Each row is a point on a landscape with many valleys, with its height.
A ball rolls from a point to the lowest of its 2 nearest points, and stops where none of them is lower. Distance is the straight distance between rows; heights are no part of it.
Bil height 552: [147 148 119 143  98 141 165  92 139 144 126 160  53 102 123 112  95 125
  74 121 110 118 125]
nekiv height 601: [166  88 124 160 142 117 107 163 145 174 124 186 122 152  98  86 135 199
 140 168  65 130 142]
zapo height 443: [ 91 121 121 114 129 142 126 149 141 128 153 117 158 158  97  93 117 167
 130  82 147 113 118]
digo height 250: [177  77 117 151 131 120  56 182 102 162 141 156 165 163 109 143 154 193
 186 126 119 163 114]
sen height 133: [127 146 133 121 136 101 129 131 146 115 119 123 129 112 147 144 117  88
 130 149 141 129 120]
lazi height 549: [105 101 160 120 139 122 106 139 167  99 117 128 123 143 118  70 152 141
 125 152 105 119 158]
puge height 660: [138 121 141 144 126 114 128 127 166 138 115 169  81 123 129  85 122 148
 107 156  91 127 148]
gopef height 21: [154  83 118 152 137 130  83 187 129 175 151 171 158 167  89  99 139 218
 176 119 113 141 127]
lazup height 363: [173 110  98 127 124 118 110 104  87 156 123 132 133 113 132 190 135 102
 122 119 138 150  87]
gef height 690: [180 112 130 150 135  97  98 134 133 149  96 168  90 112 146 137 148 131
 125 176  89 160 127]
Sas height 177: [109 153 135 103 130 110 159 116 133 104 136  94 114  96 162 178 107  53
  95 105 173  99 143]
puza height 201: [164 110  93 129 135 141  99 127  61 172 146 103 190 133 111 191 135 111
 153 104 161 145  78]
Tel height 405: [169 100 105 124 122 102 101 126 108 143 129 143 132 124 130 171 134 137
 131 104 141 153  88]
Rabi height 372: [ 86 165 138 124  87 131 180  95 166 109 139 145  65 121 142 105  92 171
  87  72 133  96 157]
resel height 349: [ 94 127 136 110 152 140 117 145 117  86 127  69 183 143 115 125 138  88
 144 138 149 115 123]
zedi height 397: [ 81 135 154 106 138 144 125 125 135  73 128  71 141 130 122 116 138  76
 106 137 143 108 152]
lavog height 523: [125 135 114 137  92 146 167  97 141 150 136 162  72 121 113 100  91 175
  80  84 114 113 121]
Buke height 235: [135  94 113 150 132 139 112 179 146 182 158 183 146 163  85  75 122 226
 159 111 107 126 134]
nukon height 192: [138  99 117 102 149 115 105 135  87 110 128  82 170 124 131 191 148  93
 143  99 166 131  97]
zod height 493: [ 86 128 134 126 107 156 170 122 167 146 150 164 114 161  96  45 107 218
 116  86  97  99 160]
Susef height 484: [156 141 129 152 149 133 104 126 105 146  96 116 159 124 142 133 143 106
 162 202  94 160 112]
Kipe height 509: [115 111 110 129 131 151 101 163 120 152 160 126 170 158  88 110 124 170
 151  87 156 127 104]
buguk height 670: [193  95 129 152 136 110  70 128  99 147  89 145 117 122 146 157 175 144
 152 177  79 178 122]
fonok height 394: [ 61 150 163 105 106 120 172 125 191  67 140 144  93 145 139  70 119 172
 114  86 136  92 183]
zelat height 365: [ 67 118 129  95 133 143 137 163 138  91 159 108 156 163 101  95 123 177
 136  50 170 102 126]
Zemu height 420: [ 72 163 131 124  83 148 190  96 156 117 144 147  83 140 126  87  90 211
 103  55 121  90 159]
Dol height 625: [151 109 146 141 158 109  78 159 109 101  91 110 169 138 156 144 178 131
 197 196 104 169 125]
roduk height 612: [173 141 118 131 136 102 124 112 114 148 102 146 104  90 158 181 131  71
 130 162 126 155 107]
Pef height 287: [108 143 116 120 149 146 128 134 109 130 140  79 192 137 118 144 114  86
 144 135 151 117 107]
nepod height 635: [144  98 139 148 141 115 123 143 166 154 117 183 103 139 110  67 130 176
 120 171  69 118 158]
bez height 295: [147 150 104 155 120 140 171 133 147 162 139 178 103 136 103  84  79 165
 113 144  98 124 116]
Sefab height 292: [ 91 158 171 127 112 128 140 117 176  91 123 121  79 104 149  95 136  74
  94 155 138 109 185]
bisa height 274: [ 72 138 146  86 130 120 156 134 141  48 145  82 113 120 144 144 124  94
  94  77 180  91 154]
Ris height 432: [108 127 145 114 140 142 107 106 113 103 112  73 132 117 131 142 151  68
 104 146 132 126 134]
tutep height 228: [ 99 170 134 112 115 115 171 111 154 106 144 112 100 103 157 151  91  84
  92 102 166  97 146]
luma height 353: [ 66 146 164  97 117 121 158 133 181  48 140 117 100 138 137  84 126 132
 106  97 153  93 180]
Davif height 129: [111 126 133  92 145 110 142 116 108  99 129  75 128  99 159 198 133  46
 103  99 172 103 131]
geze height 326: [163 100 127 123 148 128  81 129  64 125 109  82 186 127 146 194 175 106
 187 147 130 168  96]
lod height 357: [129 102 117 143 123 147 122 146 141 171 146 166 131 154  87  78 116 201
 129 110 106 126 125]
Fened height 245: [198 117 107 143 138 137  98  95  43 165 101 113 163 111 148 206 170 103
 175 168 102 189  91]
mekez height 211: [ 97 115 129  89 135 119 136 132 120  84 143  81 132 122 131 162 124 106
 101  67 173 106 119]
Nupu height 163: [183 130 117 127 149 118 121  86  55 152  95 102 156  89 175 223 167  58
 178 167 120 170 101]
daba height 148: [ 83 158 133 111 112 138 157 117 157 106 151 111 125 138 120  97  96 131
  98 106 140 102 146]
Mego height 195: [119 141 106 128 132 150 131 126 109 153 148 102 168 136 105 132 102 113
 120 119 142 121 105]
puso height 431: [116 115 117 139 110 160 152 125 148 170 146 172 109 151  84  62 101 210
 110  95  97 111 131]
liv height 203: [118 159 151 127 135 103 134 127 153 106 108 121 108  94 166 145 133  55
 123 168 146 127 146]
lovi height 435: [ 76 138 166 118 118 107 165 132 202  84 133 164  99 144 139  56 125 166
 119 124 120 101 184]
zivo height 260: [141 111 126 117 145 121  92 135 101 119 119  96 169 130 131 164 152 104
 157 133 137 150  96]
setog height 368: [ 48 159 134 110 108 159 182 130 165 106 163 128 143 173 106  55 100 195
 126  72 139  88 166]
paku height 522: [149 123 126 150 138 134 106 131 125 151 108 130 143 132 117 112 135 126
 140 179  93 150 118]
perum height 679: [122 145 140 139 112 105 161 130 186 127 124 183  76 121 141  82 102 158
 108 141 107 115 152]
vef height 138: [149 136 116 112 128 115 146  88 102 142 123 113 103  82 155 196 126  52
  86 112 156 123 117]
fefod height 389: [120 143 157 151 138 122 119 128 157 120  99 137 113 117 141  87 141  94
 126 207  96 131 157]
zezaf height 5: [113 144 135 123 119 123 137 119 155 119 129 126 111 123 129 114 112 113
 103 129 131 120 134]
pak height 335: [103 144 171 136 118 119 134 123 185 101 115 147  88 118 140  74 137 102
 106 174 114 113 181]
kot height 485: [123 127 103 145  97 159 160 113 128 167 146 169  98 141  94  91  90 208
  98  69 116 111 110]
bifom height 383: [190 116  75 161 120 141 121 146  92 192 145 175 133 136  98 143 102 162
 141 126 124 153  75]
faf height 283: [ 91 185 136 119  91 140 189  92 152  99 151 112  70  98 153 141  87 103
  65  87 161  84 170]
pokur height 313: [172 118  92 163 129 148 120 157 110 189 140 167 143 144  87 111 107 171
 147 144 108 145  96]
ratal height 576: [102 118 167 115 144 113 102 144 153  78 102 108 125 128 138 104 163  94
 135 163 124 127 148]
kames height 273: [ 87 114 128  90 136 125 130 150 131  80 146  93 142 141 120 134 122 138
 120  58 172 105 116]
fiv height 593: [179 136 104 148 127 121 137 111 112 160 111 156  97 102 131 149 115  98
 118 163 109 151  98]
sili height 598: [124 115 150 130 157 105  97 153 139  90  99 115 151 133 147 126 160 108
 166 178 119 144 129]
fituk height 314: [189 100 118 132 136 132  79 108  35 142 108  90 189 121 158 220 190 115
 200 149 119 191  92]
Reso height 66: [136 153 100 141 126 140 150 125 127 160 142 131 147 134 107 120  84 122
 121 133 129 128  99]
Sar height 315: [195 117  95 142 129 125 102 106  69 167 114 136 141 112 129 190 143 106
 143 155 114 173  85]
Zup height 247: [ 95 165 165 120 124 119 140 125 157  89 120 104  99  98 161 132 139  45
 107 155 161 109 167]
Buk height 271: [ 54 175 136 111 106 157 182 116 160  83 167 100 136 159 115  76  93 157
 104  87 145  84 174]
kib height 97: [158 138 129 125 153 115 117 107  86 134  96  96 154  98 167 192 157  55
 162 175 127 157 109]
rigid height 426: [133 138 158 149 145 125 104 122 135 121  83 128 112 104 156 119 163  83
 136 208 101 147 145]
vovi height 329: [ 86 190 127 124  83 146 197  88 153 107 149 128  76 113 147 123  73 148
  81  75 145  88 158]
Paf height 111: [158  94  99 112 137 126 100 110  54 148 134  89 181 124 125 211 152  92
 140  98 165 140  83]
Fibi height 556: [139  95 100 132 127 145  89 148  98 162 151 128 161 145  94 137 132 164
 142  79 157 140  93]
Zevev height 338: [175  93 111 139 128 110  76 159 109 149 132 149 153 146 121 154 144 165
 166 128 125 162 101]
tevep height 320: [187 114  77 152 118 149 109 143  69 196 154 149 168 134 100 180 114 138
 157 102 155 153  69]
buta height 573: [169 135 113 145 114 129 144 107 129 155 115 172  70 108 125 126 106 119
  93 144 105 137 106]
lanuv height 13: [134 138 146 111 153 113 122 106  93 116  93  87 123  77 180 202 170  22
 139 156 149 138 130]
Sute height 440: [ 69 136 144 114 115 147 171 131 179 118 154 147 133 172 103  41 113 203
 127  88 116  96 170]
gitoz height 560: [162  96 125 152 142 127  87 147 127 159 114 151 141 145 107 104 146 168
 149 174  80 148 126]
dum height 312: [ 58 148 163  88 125 120 163 144 162  25 144  89 111 129 142 112 130  99
 104  98 175  86 174]
Pafev height 507: [ 91 117 147 118 126 133 135 140 172 113 138 140 135 162 104  55 131 171
 123 120 114 109 154]
lef height 652: [191 108 133 155 146 103  73 144  91 134  89 135 146 127 165 169 176 143
 188 196  85 188 123]
zub height 73: [138 120 131 102 146 114 123 103  93 120 113  83 131  92 159 205 154  44
 116 123 156 128 117]
Ridu height 212: [161 136 100 157 125 144 147 134 124 172 131 163 122 136  99 100  92 147
 125 153 101 135  98]

Call two points neighbours if one is among the 2 nearest of the other. Go from one point of each pair to the other, from neighbour to neighbour, staying as low as possible. Name the highest point that can't be avoided.
Ridu, Fened -> bifom
gopef, Ridu -> Tel
Fened, Paf -> geze
Reso, zezaf -> zod

For each start below, name the point where the ball stops.
fiv -> gopef
ratal -> zezaf
puge -> zezaf
rigid -> zezaf
perum -> mekez
vovi -> lanuv
Ris -> Reso
zod -> gopef
zedi -> Reso
fonok -> mekez
Kipe -> mekez
